The views of a scene show one set of named points, each view turned or mirrored, shifted and resized as a whole, with a little noise and some points left out.

Scene 1
View 1
q_888: [  36  -21   22 -104  -54  -29  -15  -39    5  -38    1   55   -1   27
  -46  -35   24   13  -13    0]
q_663: [ 24  -5  26 -50  -3 -33  26 -30   1  -3 -21   5  -1  -2  -1   9  21  60
   5  16]
q_315: [ 41   1  31 -44  -2  -3 -14  17  31  48   1  -1 -36 -22  36  17  35  16
  34   9]
q_446: [ 38   1  20 -37  -8 -32  10 -17  -6  11 -25   6  -3 -23   3   9  15  72
  15  20]
q_592: [  83   -4   41 -103  -59  -32  -36   -1   20  -11   11   74   42  -13
  -44  -11   24    6    5   11]
q_498: [ 21 -10  11 -41 -11 -11  -6 -16  -1  19 -16   0 -48  -5  13  -8  22  47
  17   8]
q_625: [ 10 -27  33 -28  -8   8  -3 -45 -54  22  -9  27 -34   9 -29 -37   5  21
  10  23]
q_588: [ 31  -8  35 -33  -2 -16  11 -25 -21  20 -15  16  -3 -15  -8   0  12  48
  15  25]
q_912: [ 41  -9  34 -77 -27 -30   1 -24  10 -11  -3  34  10   4 -20  -5  24  25
   2  10]
q_901: [ 14 -16  49 -43  12   9   9 -16   6  37   8   6 -35   9  16   4  31 -13
  21  13]
q_735: [ 58 -10  58 -56 -17   0 -19  -1  -2  35  13  47  14 -18 -19  -3  21 -10
  22  23]
q_644: [ 37 -12  16 -82 -38 -20 -20 -17  15  -7  -3  31 -25   9 -12 -20  29  20
   5   0]
q_463: [  4  -4  24 -10  32  -2  27 -10   6  49 -18 -37 -57 -12  52  23  27  47
  29  15]
q_499: [ 40 -17  37 -58 -24   9 -33  -5  -4  34  12  38 -31  -3 -10 -23  24 -12
  22  10]
q_47: [ 41 -24  47 -41 -24  10 -27 -25 -47  32   4  56  -7  -9 -41 -36   4   3
  17  27]
q_342: [ 13 -17  37   4  19  15   5 -22 -45  60 -13  -1 -43 -18   9  -9   7  36
  30  29]
q_180: [ 26 -13  65 -27  16  -1  24 -30 -29  33  -2  23  13  -7 -15   6  13  11
  15  35]
q_541: [ 35 -13  34 -47 -14  -3 -11 -15  -9  26  -3  24 -21  -9  -7 -11  19  19
  18  15]
q_240: [ 43 -11  52 -64 -16 -13  -1 -18   1  11   5  39  13  -1 -20  -2  24   2
   9  18]
q_294: [ 34  -6  48 -47   8   2   1   4  23  44   9   7 -22  -8  25  18  35  -6
  28  13]
q_394: [ 46  -5  45 -89 -21 -21  -2  -7  37   0  11  32   8   7  -5   9  38  -7
   7   5]
q_835: [ 42 -12  43 -23  -1  18 -26   6 -15  66   6  20 -34 -27  10  -7  19   3
  38  23]
q_638: [ 24 -15  66 -25  21  15  12 -16 -17  53   8  16 -10  -6   3   7  20 -12
  25  29]
q_733: [ 22  -6   9 -33  -8 -24   9 -23 -11  11 -28  -4 -32 -13   8  -2  15  75
  14  16]
View 2
q_446: [-33  -9 -46   5  20 -25 -45  -3 -10  36  -2 -25 -19   0   5   7  10   6
  16   3]
q_498: [-33   1 -27  11  43 -18  -9  13 -32  33  25   4 -33   2   3  26  37  23
  13 -11]
q_394: [-57  37 -13  31   9  44 -20  43 -54  35  43 -17  16  13   2 -41   3   2
  30   6]
q_663: [-39 -19 -42  21  37 -22 -31  18  -5  37  13 -26  -7  -2   7 -18   4   4
  19   3]
q_835: [  2  34   2 -29  11  27 -45  22 -42  10  45   7 -12  14 -17  51  52  34
  -8  -7]
q_47: [ -4  14  27  -9  -2  49 -15  -1  -1  -1  33  22  11 -37 -17   6  38  17
 -17  42]
q_240: [-33  19  -3  13   5  41 -30  28 -23  21  38 -13  20  -5  -7 -29   9   5
  10  21]
q_342: [ 22 -15 -10 -32  47 -17 -44  23   2   9  39   2 -20  -1 -16  57  52  36
 -22  -8]
q_638: [ 12   8   1 -22  32  26 -56  57 -16   8  64 -16  17  14 -19  14  32  26
 -14  -4]
q_541: [-24  14  -6   2  20  19 -21  17 -27  20  33   2  -6  -5  -6  10  31  19
   5   8]
q_901: [-12  11  -6  -1  50  17 -26  64 -37  19  70  -6   1  19 -10   8  37  29
   0 -17]
q_625: [ -1 -22  13  -1  42   7   3  14  16   6  39  21  -5 -37 -12  11  43  25
 -19  26]
q_499: [-28  40  17   4  10  52  -5  26 -48  14  52  19   1  -4 -10   7  42  23
   3  12]
q_588: [-17 -11 -25  -2  24  -7 -41  11   0  22  17 -16  -5  -8  -3   6  17  12
   2  10]
q_463: [ -6 -15 -49 -14  76 -49 -49  52 -31  34  45 -24 -37  40  -2  53  40  36
   6 -49]
q_592: [-71  57   1  32 -48  77 -20 -11 -47  28   8  -4  25 -19   2 -55  -5 -13
  30  49]
q_888: [-74  11   7  58  12  44  39   5 -23  31  25  17  11 -43   8 -64   7  -5
  27  46]
q_733: [-30 -18 -41  10  42 -40 -23   1  -9  36   6  -8 -33  -5   5  21  25  15
  15  -5]
q_180: [  4 -15  -8 -12  25  14 -57  36  12  10  40 -26  23  -6 -15 -10  13  13
 -11  16]
q_735: [-21  41   6  -7 -14  59 -46  22 -36  12  39  -7  21   1 -13  -8  21  11
   2  22]
View 3
q_541: [  8  26  16   0  -4 -18  17 -12 -21  -1 -13   4   5  32 -18  -7   7   7
   3  22]
q_315: [ 14  32   0 -33  13 -20  42 -11  -1 -24   4  13  -7  24 -37  -8  29  12
 -10  25]
q_394: [-19  18   6  -4  -2 -50  34 -25   4 -24 -34  -6  22  42 -17  -3  29  -3
  17  13]
q_592: [-15  24  39  11 -20 -84  -4 -39 -15 -29 -45 -29  16  70 -20  -4  22  -7
  13  13]
q_735: [  6  34   9  -6 -11 -46  10  -8 -27 -12 -25 -23  16  40 -33   1  10  17
  11   6]
q_463: [ 10  23 -11 -28  11  35  50   4   5   1  27  27   1  -5 -21 -12  23   4
 -22  36]
q_638: [  9  31 -15 -12  -4  -3  28  13 -24   8  -9 -12  22  11 -31   2   4  23
  10   7]
q_294: [  5  30 -11 -26   8 -19  44  -3  -5 -16  -8   3  11  20 -34  -2  23  16
   5  13]
q_498: [  7  21  19  -4   4   1  27 -18  -7   0   1  27  -7  26  -9 -15  14  -3
  -9  37]
q_499: [ 14  33  11  -2   6 -40  24 -14 -29  -6 -30  11   0  43 -23  -3   3  21
  22  13]
q_588: [ -1  22  18   3 -16   1   8  -8 -15   6   0  -9  14  23 -13  -9  11  -5
 -13  28]
q_663: [-17  13  19   4 -14  -2  19 -19   4  -2  -3  -2  19  24  -4 -12  25 -20
 -14  33]
q_47: [ 17  33  23  17 -15 -27  -7  -5 -50  15 -27 -10   6  42 -18  -3 -15  20
  17  13]
q_240: [-11  22  10   5 -13 -35  16 -15 -15  -6 -28 -17  24  38 -18  -1  14   2
  13  12]
q_342: [ 25  33   3  -8  -3  27  16  13 -33  21  14  10  -1   6 -23  -8  -6  20
 -12  27]
q_644: [ -6  18  27  10   2 -38  23 -34  -7 -10 -31  21   1  49  -3 -12  17  -7
  13  28]
q_912: [-19  14  23  12 -13 -34  14 -28  -5  -8 -29  -6  21  43  -4  -8  20 -13
   7  23]
q_835: [ 30  42   4 -21   5 -15  21   3 -33  -4  -1   4  -8  25 -40  -4   2  30
  -1  17]
q_888: [-23   9  37  37 -11 -51  10 -44 -12  -2 -54  10  17  62  15 -10  10 -17
  30  23]
q_180: [ -3  25  -2   2 -19   1  12   8 -23  13  -9 -25  32  14 -20   1   3   8
   4  11]
q_733: [  1  17  27   2  -7  13  16 -18  -4   5  11  16   0  21  -5 -17  16 -15
 -24  45]
q_625: [ 11  24  17  24  -9   8   6  -3 -40  31 -18  13   8  26   0  -8 -16  10
  13  24]
View 4
q_644: [ -5 -23 -12   9  54  18 -27  25 -27  26 -11  24 -17 -38 -10  28   5  19
 -12 -37]
q_625: [-20  -3  19  10  25 -13 -10  13   3   5 -10  12  -9 -22   9  30 -46  -9
 -16 -32]
q_663: [ -8 -17 -17  25  66   3 -14  -6  -8  -5   1   3 -17  -5   4  22   3  20
 -16  -3]
q_315: [ 21 -10  -8  19  14  20 -15   6 -35   5 -10  10 -21  -9 -23   1  37 -16
  14  -7]
q_294: [ 15   3   8  25  13  18 -25   9 -24   9   3  10 -16 -14  -8 -11  31  -6
   8 -10]
q_446: [ -6 -28 -18  16  56  -2  -1  -4 -12 -11  -8  -6 -19  -4  -2  34  11   6
  -9   3]
q_638: [ -1  12  29  22   2   0 -19   8  -2   2  10  -3 -12 -14  14  -7   6 -13
   4  -9]
q_463: [ 22  10 -17  40  21   4  -3 -31 -21 -21 -11  16 -18  30 -21  -5   0 -25
   5   7]
q_735: [ -9 -17  25   3  16   8 -22  37 -11  21   7  -9 -15 -44  12  14  31   3
   3 -19]
q_912: [-15 -23  -6  12  68  12 -27  20 -11  18   5   7 -15 -35   9  26  12  33
 -18 -22]
q_342: [ -2   2  14  19   0 -15   5  -6  -4 -15 -13   0 -14   5  -3  17 -25 -36
   2  -6]
q_541: [ -5 -14   5  10  27   4 -14  17 -15  11  -7   7 -15 -24  -2  21   2  -4
  -3 -21]
q_499: [ -3 -10  18   4  12  13 -26  35 -23  28  -7  16 -15 -43  -5  14   7  -7
   2 -37]
q_901: [  8  14  12  28  14  12 -27   5 -17  10   3  20 -13 -11  -3 -11   2  -7
   1 -21]
q_180: [-14   3  25  21  23  -9 -15   7   9  -3  15 -13 -11 -16  26   7  -1   2
  -7  -5]
q_835: [  6  -7  19   8 -11   2  -7  20 -19   6 -12   0 -17 -19  -9  12  12 -32
  14 -15]
q_394: [ -1 -13   0  16  50  26 -39  26 -23  28  11  13 -16 -40   3   3  37  29
  -6 -23]
q_888: [-24 -27  -4   3  77  16 -38  39 -15  39  -1  25 -13 -59   8  38  -9  43
 -28 -51]
q_240: [-12 -14  13  11  40   9 -27  26  -8  19  10   0 -14 -38  15  14  19  19
  -8 -21]
q_588: [-11 -16   0  16  41  -6  -6   3  -4  -6  -3  -6 -16 -10   7  27  -1   2
  -9  -5]
q_733: [ -3 -22 -23  19  52  -3   1 -10 -15 -10 -17   8 -20   4 -12  34 -10  -3
 -11  -6]
q_592: [-21 -47   7 -11  59  19 -32  57 -19  39   6  -7 -18 -72  14  39  49  39
  -9 -30]
q_498: [  3 -14 -17  18  38   6  -8  -1 -24   1 -19  19 -18  -5 -18  23  -8  -8
  -5 -18]
View 5
q_294: [ 36  22   0  36  12   8 -16  44  11  31   2  19 -33  -5  18 -24  11  27
  21   9]
q_180: [ 35  54   1  -7   2 -16 -11  27 -27   5  24  24  -1  20  26   6  20  34
   0 -31]
q_446: [  6  27 -23  20 -19  -3   0  -7 -24 -18  15  47   2  21   9 -41  20 -18
  10  -8]
q_588: [ 12  36 -11   8 -12 -12   4   8 -24 -14  19  36  -2  21  23 -19  18   1
   2 -17]
q_342: [ 30  33  45  18  26 -29  23  18 -11 -27   7  32 -41  24  22 -25  17  15
 -23 -35]
q_240: [ 11  36 -36  -1 -21   2  -7  37  -8  15  26  14   5   8  45  10  11  26
  22  13]
q_592: [ -2  22 -90 -16 -50  22   5  33   3  13  47   6  29  25  66  20   8  17
  41  77]
q_912: [-13  29 -53   6 -42   3  -7  25 -13   6  22  22  16  -2  45  -1   9   6
  28   8]
q_463: [ 26  19  37  60  21  -9 -13  13  -5   2 -18  47 -49 -11 -12 -66  17  -6
  -1 -45]
q_733: [-10  20  -7  32 -18 -14  12  -5 -19 -28   5  47 -11   9  17 -46  15 -24
   1 -24]
q_498: [-11  10  -1  39 -12  -9  15  16   1 -16  -1  33 -27  -5  29 -39   8 -10
   5 -11]
q_47: [ 11  36  -7 -21  -7 -22  40  37  -3 -24  36   4  -8  34  71  27   8  34
  -9  14]
q_835: [ 38  18  20  21  24  -7  23  40  19  -3  13  13 -47  23  36 -16  12  29
  -4  24]
q_541: [  8  23 -10  14  -9  -8  14  29   1  -6  17  20 -18  11  42 -10  10  14
   6   7]
q_394: [  3  23 -53  19 -31  17 -22  43   5  36  16  12   2 -14  41  -2   6  22
  41  25]
q_315: [ 32   7   0  49  13  13  -6  31  21  18  -1  27 -43   3  11 -47  12   7
  19  27]
q_901: [ 21  27  12  32   7  -8 -10  49   6  23  -1  16 -35 -18  32 -11   7  32
  10 -20]
q_888: [-53  21 -73  -3 -67  -4  14  38  -5  -3  27   6  24 -19  85  25  -6   8
  30  14]
q_644: [-29   9 -43  23 -39   1  13  33   9  -1  12  15  -5 -12  60 -10  -1   1
  25  20]
q_499: [  8  16 -12  13  -5  -3  21  52  23   6  17   1 -28   3  63   7   2  33
  12  31]
View 6
q_638: [-45  -3 -18  -4  -3 -16 -51 -43  39   0  21  28 -32  -8 -16  51  25  -1
   9 -33]
q_735: [-59  24 -15   3 -24 -38 -45 -39  -5   7  38 -25 -15 -13 -23  45  46 -30
  14 -14]
q_47: [-68  29 -19 -19 -27 -21 -59 -16  15   3  16 -17 -10  23 -25  -2  68 -19
  26  -8]
q_835: [-60  27 -15 -22 -14 -21 -47  -7  36 -11  28  18 -16 -44  -2  32  19  -3
  26 -24]
q_888: [-25  11  11  31 -18 -68 -46 -16 -56  24 -35 -42  39  38 -19   3  78 -10
  11   9]
q_499: [-53  31   4  -9 -14 -49 -56 -11  -1  14   7   4   8 -21 -12  36  53 -12
  32 -16]
q_463: [-11 -24 -15   7  13 -10 -21  -7  49 -31 -16  53 -14 -46  24  33 -35  41
  -7 -35]
q_625: [-46   3 -16 -15 -11 -13 -57  -8  32  -5 -20  14  -5  39 -15 -17  53  12
  17 -13]
q_901: [-29  -5   1   4   6 -34 -50 -29  23   7  -4  39  -8 -19  -6  55  24  10
  14 -32]
q_446: [-20 -10 -28  25 -15 -19  -8 -12   1 -32  -5 -24  -3  -9   8  -2  -7  11
 -18  -7]
q_912: [-22  -1  -7  33 -15 -48 -29 -28 -33   5 -11 -32  13  10 -11  22  38  -7
  -4  -2]
q_294: [-32   4  -1  10  -1 -40 -38 -30  13   1  14  23 -10 -46   0  67   8   2
  10 -28]
q_498: [-23   1  -6   6  -5 -31 -29   7  11 -18 -24  11  14 -22  13   4   7  22
   7 -15]
q_180: [-40 -13 -29   8  -9  -8 -41 -49  29  -6  18   2 -34  22 -21  31  29  -3
  -5 -22]
q_663: [ -9 -23 -20  35  -6 -27 -15 -24  -6 -18 -20 -14   0   9   2   9   4  15
 -21  -9]
q_588: [-32  -8 -27  12 -14 -15 -25 -21  13 -20   0 -11 -13   6  -4   4  13   7
  -8 -11]
q_592: [-47  35  -5  31 -38 -69 -31 -31 -68  16  25 -78  18  -3 -24  32  64 -45
   8  11]
q_342: [-46  -1 -29 -23  -6   6 -42  -6  64 -28   4  35 -27  -8   1   2   7  21
  11 -27]
q_315: [-31  14  -3   8  -5 -41 -26  -8  10 -12  13  17   1 -70  14  54  -9   7
  12 -25]
q_394: [-22   4   6  36  -9 -64 -35 -39 -37  19   2 -19  12 -17 -11  61  36 -14
   4 -11]
q_644: [-27  16   8  20 -13 -60 -38  -4 -32   8 -24 -17  31  -8  -2  15  43   1
  15  -2]
q_240: [-37   5 -10  20 -15 -42 -40 -39 -16  10  10 -21  -4   6 -19  38  44 -15
   4 -10]

In a view up to two points have been moved. Name them for each view, in the order of its rows, or write -.
view 1 | q_499
view 2 | q_180
view 3 | q_663
view 4 | q_912
view 5 | q_835
view 6 | q_735

Scene 2
View 1
q_474: [ 18 -37 -37   8  18  15   2  28  21 -17 -18  -1 -10  35   7  -4   3  16
  -8  -8]
q_765: [-18 -21 -55  18  44   4  75  48 -18  -4 -23  24 -18  12  -3  20 -11  24
   9  -9]
q_254: [-23   3 -29  22 -17 -12  39  44   6   0 -19  12  11   3  22  -4   2  30
 -17  22]
q_653: [ 18 -31  21   6  66  45 -58 -11  75 -24 -29  -5 -24  24  19  42 -14 -17
   5 -32]
q_523: [ 60 -70 -32  -3  25  38 -33  18  35 -28 -36 -17 -28  54   0 -10  11  24
  -6 -18]
q_359: [ 26 -54 -16  10  15  33  42  41  18  -4 -91   8 -48  -2  -7  13   3  70
  10  17]
q_881: [ 38 -37 -66  41 -41  -5  38  62 -44  -4 -43  28  13  26  -1 -42  29  75
 -13   6]
q_298: [ 46 -67 -34 -11  70  44 -36   6  47 -34 -10 -19 -35  63  -1  12  -3 -12
   1 -42]
q_147: [-17  11  -3  32  -3  -2  -8  22  27  -5 -16  19  19   3  30   9  -2  11
 -15   2]
q_162: [ 17 -28   6  12  29  29 -34   8  52 -15 -36   1 -15  18  17  19  -3   9
  -3 -12]
q_571: [ 26 -55 -54  -7  46  24   4  26  22 -26  -4 -14 -24  55  -2  -1  -2   0
  -4 -24]
q_393: [-28  26  21  38 -32  -7  -4  25  37   6 -38  21  24 -22  39   9   1  30
 -18  27]
q_426: [ 36 -50 -17   2   1  26 -11  27  40 -17 -50 -14 -25  28   7  -9   9  39
 -11   9]
q_490: [ 10 -17 -26  33  12   8   4  30   2  -9 -26  25   6  17  13   5   4  24
  -3 -15]
q_387: [ 20 -51 -42  -1  47  28  22  31  18 -20 -27  -2 -31  38  -4  12  -4  16
   3 -17]
q_344: [-19 -14 -27  -4  23   6  24  28  38 -11  -6 -12 -12  21  18  10  -9   1
 -13  11]
View 2
q_426: [ 27 -24  -8  17  17  -4 -26  -1   1  29   2 -16 -12 -20  13  22  -9 -11
  -8  20]
q_881: [-19   5  17  -4  27   9 -54   7  26  30   1 -31  28 -49 -61  43  22   2
 -16  14]
q_387: [  0 -12  18   5   7 -15 -13  -3 -11   2 -30 -12  -7   1  17  18  -9  18
  -4  24]
q_474: [  4 -22   4   7   8   0 -16  -3  -1  16 -20  -4  -7  -7   1  20   1   7
   2   5]
q_298: [  4 -36 -17  13  -6   0 -14 -18 -16 -21 -12  -4 -32  17  53   5 -23  34
  13  18]
q_571: [ -6 -25   6   8   4   4 -17 -10  -4  -5 -33 -13 -16   5  27  16   1  27
   5  13]
q_765: [-12  10  54  -8  10 -28  -1   7 -13  16 -55  -4  17  -2 -26  25   4  12
  -9  15]
q_344: [ 15 -25  18   9   7  -5   8   1  -6  34 -50   6  -8   4   5  19   9 -11
   3  -6]
q_359: [ 29   8  27   9  26 -39 -25  11 -12  34  -3 -27   9 -27   0  26 -24 -13
 -30  51]
q_393: [ 34 -23   3  10  11 -15  12  10  -4  72  -5  37  10 -18 -52  23  -2 -49
   4 -25]
q_162: [ 24 -28 -10  15   1 -16  -1  -7 -17  18   1  16 -15   3  14  11 -26  -4
   8   7]
q_147: [ 14 -24   2   7   3  -7   8   2  -5  45 -15  32   2  -6 -36  20  -1 -21
  12 -25]
q_523: [ 12 -30 -19  16   8   5 -34 -11  -1  -1   7 -19 -22 -10  34  16 -15  16
   0  25]
q_254: [  7 -10  24   3  15  -6  -5   9   4  51 -33   4  13 -19 -41  30  16 -20
  -4  -9]
q_653: [ 32 -40 -22  18 -11 -23  15 -14 -33   4   3  35 -29  23  37  -1 -45   2
  20   4]
View 3
q_881: [ 35  18  11  -9  20 -12 -19 -30 -25 -29   5  10  20 -31   5  31  21 -16
  39  -3]
q_490: [  9  -5  -3  -1  -9  -4 -15   2  -9  -2   8   3  10  -9 -10  10  -2  -5
  24  -7]
q_474: [ -3  -2   5  -1  -2  -7 -15   7  -2  -4   0  16 -14 -14  -3   5  -1  -9
  19  -7]
q_523: [  0   8  11   5   4  -6   3  20  11  -5 -16  26 -41 -19 -12  10 -15 -29
  27 -10]
q_571: [-11  -2   9  -2  -3  -6 -10   9  10 -12   5  22 -36 -19  -4  -8  -2 -13
   9 -21]
q_298: [-15  -7   7   6 -11  -1   5  28  23  -4  -5  26 -52 -15 -21 -10 -21 -23
   9 -26]
q_393: [  3 -12 -11   2 -11  -5 -36  15 -26  28  -9  -2  39  14   2  24  -4  11
  35  28]
q_653: [-18 -17  -6  11 -29   3   4  47  18  29  -9  11 -29   8 -25  -5 -37 -10
  15  -8]
q_387: [ -4   4   8  -3  -9  -9   0   9   8  -1  12   9 -25 -18  -1  -6  -5  -9
  15 -18]
q_254: [  0  -2   0  -7   0 -12 -37  -5 -22   3   8   3  23  -5  14  12  14  10
  24  11]
q_426: [  2  13  10   2   5 -11  -4  16  -2   8 -15  17 -21 -13   4  16  -9 -17
  35   7]
q_147: [ -2 -18  -9   2 -13  -3 -33  13 -15  12  -1   5  21   6  -8  13  -4   6
  23   8]
q_765: [  3   6   6 -13 -13 -14 -10 -13  -7  -2  38 -10   6 -19  16 -11  14  12
  11 -18]
q_359: [ 17  35  15  -7  -1 -20  19   4  -5  22  10  -9  -8 -21  24  12  -5 -10
  41   5]
q_162: [ -6  -7  -2   7 -15  -3  -5  30   4  19  -9  10 -14   1 -13   6 -21 -10
  25   1]
View 4
q_162: [ -1 -26  13 -10   5 -13  -7  10   6  18 -24 -19   0 -34   3  19 -20   2
  24 -25]
q_571: [ 12  -9  -3   0 -52  10   6  -9   0  -7 -29 -22 -21 -12  -3  -2 -17   0
  18 -24]
q_426: [ -2 -25  -3  14  -9  21  -3  25  11   9   2 -26  -4 -26  -8   2 -26  -7
  33 -25]
q_523: [ 18 -21   9  10 -37  32  -7  13  -6  12 -19 -27 -18 -43  -3   2 -21 -13
  27 -26]
q_254: [-21   6 -29  -9   7 -16  10  22  44  -8  18  -8  12  24  -6  -7 -10  10
  20 -15]
q_298: [ 21 -25  19  -3 -49   7  -4 -15 -18   8 -53 -25 -28 -43   3  12 -21  -3
  19 -30]
q_653: [  3 -41  31 -18   3 -29 -11  -9 -12  23 -54 -19  -9 -51  10  34 -24   5
  21 -30]
q_474: [  2  -5  -7  -3 -24   4   3   9  15   0 -11 -17  -7 -10  -3  -2 -14   0
  20 -20]
q_881: [  7  36 -23   3 -24  37   0  44  24  -7  59 -11  11  17 -16 -29   4 -14
  25   2]
q_387: [  3 -13   5   0 -38   3   7 -10 -11 -10  -9 -26 -12  -3  -9   1 -23   3
  26 -17]
q_765: [-13   9  -8 -14 -28 -20  17 -16  -3 -29  20 -18   4  41 -15  -8 -16  14
  23  -3]
q_490: [  0  10  -1 -17  -6  -8  -2  14  12   2   6  -9   6  -2  -2  -1  -2   1
  19 -10]
q_393: [-28  -6 -16 -18  51 -33  -2  39  52  16  13  -2  27   0   2   9 -10  10
  22 -17]
q_344: [-16 -17 -18  -4 -11 -20  13  -1  31  -8 -21 -17  -5   8  -3   4 -25  15
  20 -28]
q_359: [-14 -28  10  16  -1  15   4  14 -20  -7  46 -35  10   3 -24   2 -39  -4
  48  -7]
q_147: [-13   1 -11 -23  20 -29  -1  21  40  11  -7  -2  13  -3   6   7  -5  10
  15 -18]
View 5
q_344: [-13 -15  14  47 -23   4 -27 -42   6  -1  57  -2  12 -12   2 -19 -16  38
  28   8]
q_523: [ -4  11  30  49  23   9  44   8   5 -23  14 -14  16 -44  32 -10 -25  57
   0  46]
q_653: [  0   3  19  47  32 -11  22 -65   0 -77  39  24  39 -15   4 -16  13  67
 -31  30]
q_393: [ -1 -46  -6  -1 -14  -6 -55 -35  19  -1  35 -20 -14  30 -10  31  13  25
 -21 -29]
q_359: [ -1 -26  55  23  21  70 -22  -7   5   0 -11   3 -35 -14  11 -27 -48  28
 -14  20]
q_571: [-14  12  29  51   0   4  29 -15   5 -10  39  11  26 -46  17 -24 -32  42
  41  34]
q_881: [-11 -17  27 -15  -4  26   3  54  28  53  -9 -19 -32 -22  15  30 -50  -4
  39  -4]
q_490: [ -9 -13  18   4   2   3  -1 -12  18  -2  23  13   3 -11  -1  12 -17  18
  19  -3]
q_765: [-19 -16  41  14 -14  37 -27 -31  12  18  32  44  -3 -20 -14 -27 -50  -1
  60  -5]
q_254: [-13 -32   8  12 -29   9 -44 -17  17  28  40 -11 -13   3  -4   9 -20  13
  30 -19]
q_162: [ -1  -9  18  34  17  -2   6 -37   6 -40  29   3  16 -10   6  -4   1  53
 -19  18]
q_387: [-13   1  40  41   7  25  12 -20   4 -11  27  21  13 -36   9 -29 -38  34
  31  28]
q_426: [ -2 -11  27  41  12  21   5   2   7  -8  13 -26  -6 -21  25  -6 -22  50
 -11  28]
q_298: [-10  23  33  62  23  -5  54 -26   0 -47  35  19  44 -51  21 -28 -18  62
  16  52]
View 6
q_162: [ 40 -34 -31 -36   9  32 -27  54  -3  -7  -8  -6  -6 -16 -34  47  37 -25
 -41  14]
q_359: [ 39 -28 -56  56 -32 -22 -20  36 -56  59  12 -45 -45 -17   1  50  64 -44
 -75   7]
q_571: [ 28  34   1 -37  12 -47 -18  30  -2   5  33  11 -13   0 -14  32  25 -19
 -34 -15]
q_765: [-19   6 -33 -14 -48 -43 -16 -11 -38  19  37 -50 -84 -29  -5 -11  48 -39
 -12 -11]
q_474: [ 13  -3  -6 -18  -7 -11   1  39 -19  -2  28 -16  -2  -2 -11  26  33 -13
 -21  -2]
q_523: [ 57  12   2  -2  24 -25 -15  60  -3  14  18   7  25  15 -10  75  33  -9
 -55 -10]
q_387: [ 27  20 -17 -19  -1 -41 -27  22 -14  19  22 -10 -37 -10 -14  34  38 -28
 -42 -11]
q_393: [-18 -99 -52 -11 -42  78  25  56 -55 -21   9 -46  -6 -33 -29 -16  45 -34
  -6  48]
q_881: [-26 -20   9  69 -65 -31  53  30 -66  26  66 -79   9  13  36  18  56   8
   1 -23]
q_426: [ 40 -21 -23  18   1  -4   1  65 -36  20  21  -6  15   0 -10  47  40 -23
 -56  15]
q_653: [ 58 -21 -34 -76  33  37 -59  50  26 -17 -30  12 -19 -19 -52  62  30 -28
 -47  10]
q_254: [-30 -43 -30  -2 -47   9  31  31 -61  -5  44 -38 -25 -25 -10 -30  41 -33
  -3  26]
q_344: [  1 -11 -34 -43  -9  -8  -2  35 -35  -9  30   8 -31 -26 -30 -17  26 -46
 -27  29]
q_147: [-14 -59 -28 -36 -28  49  11  42 -29 -28  13 -33 -10 -24 -30  -6  37 -22
   2  23]
q_490: [ -3 -29 -16 -14 -31  10   0  27 -21  -5  20 -47 -18 -12 -10  22  43 -11
  -7  -7]

In a view up to two points have been moved. Name them for each view, in the order of its rows, or write -.
view 1 | -
view 2 | q_162, q_254
view 3 | q_387
view 4 | -
view 5 | q_881
view 6 | q_474, q_653
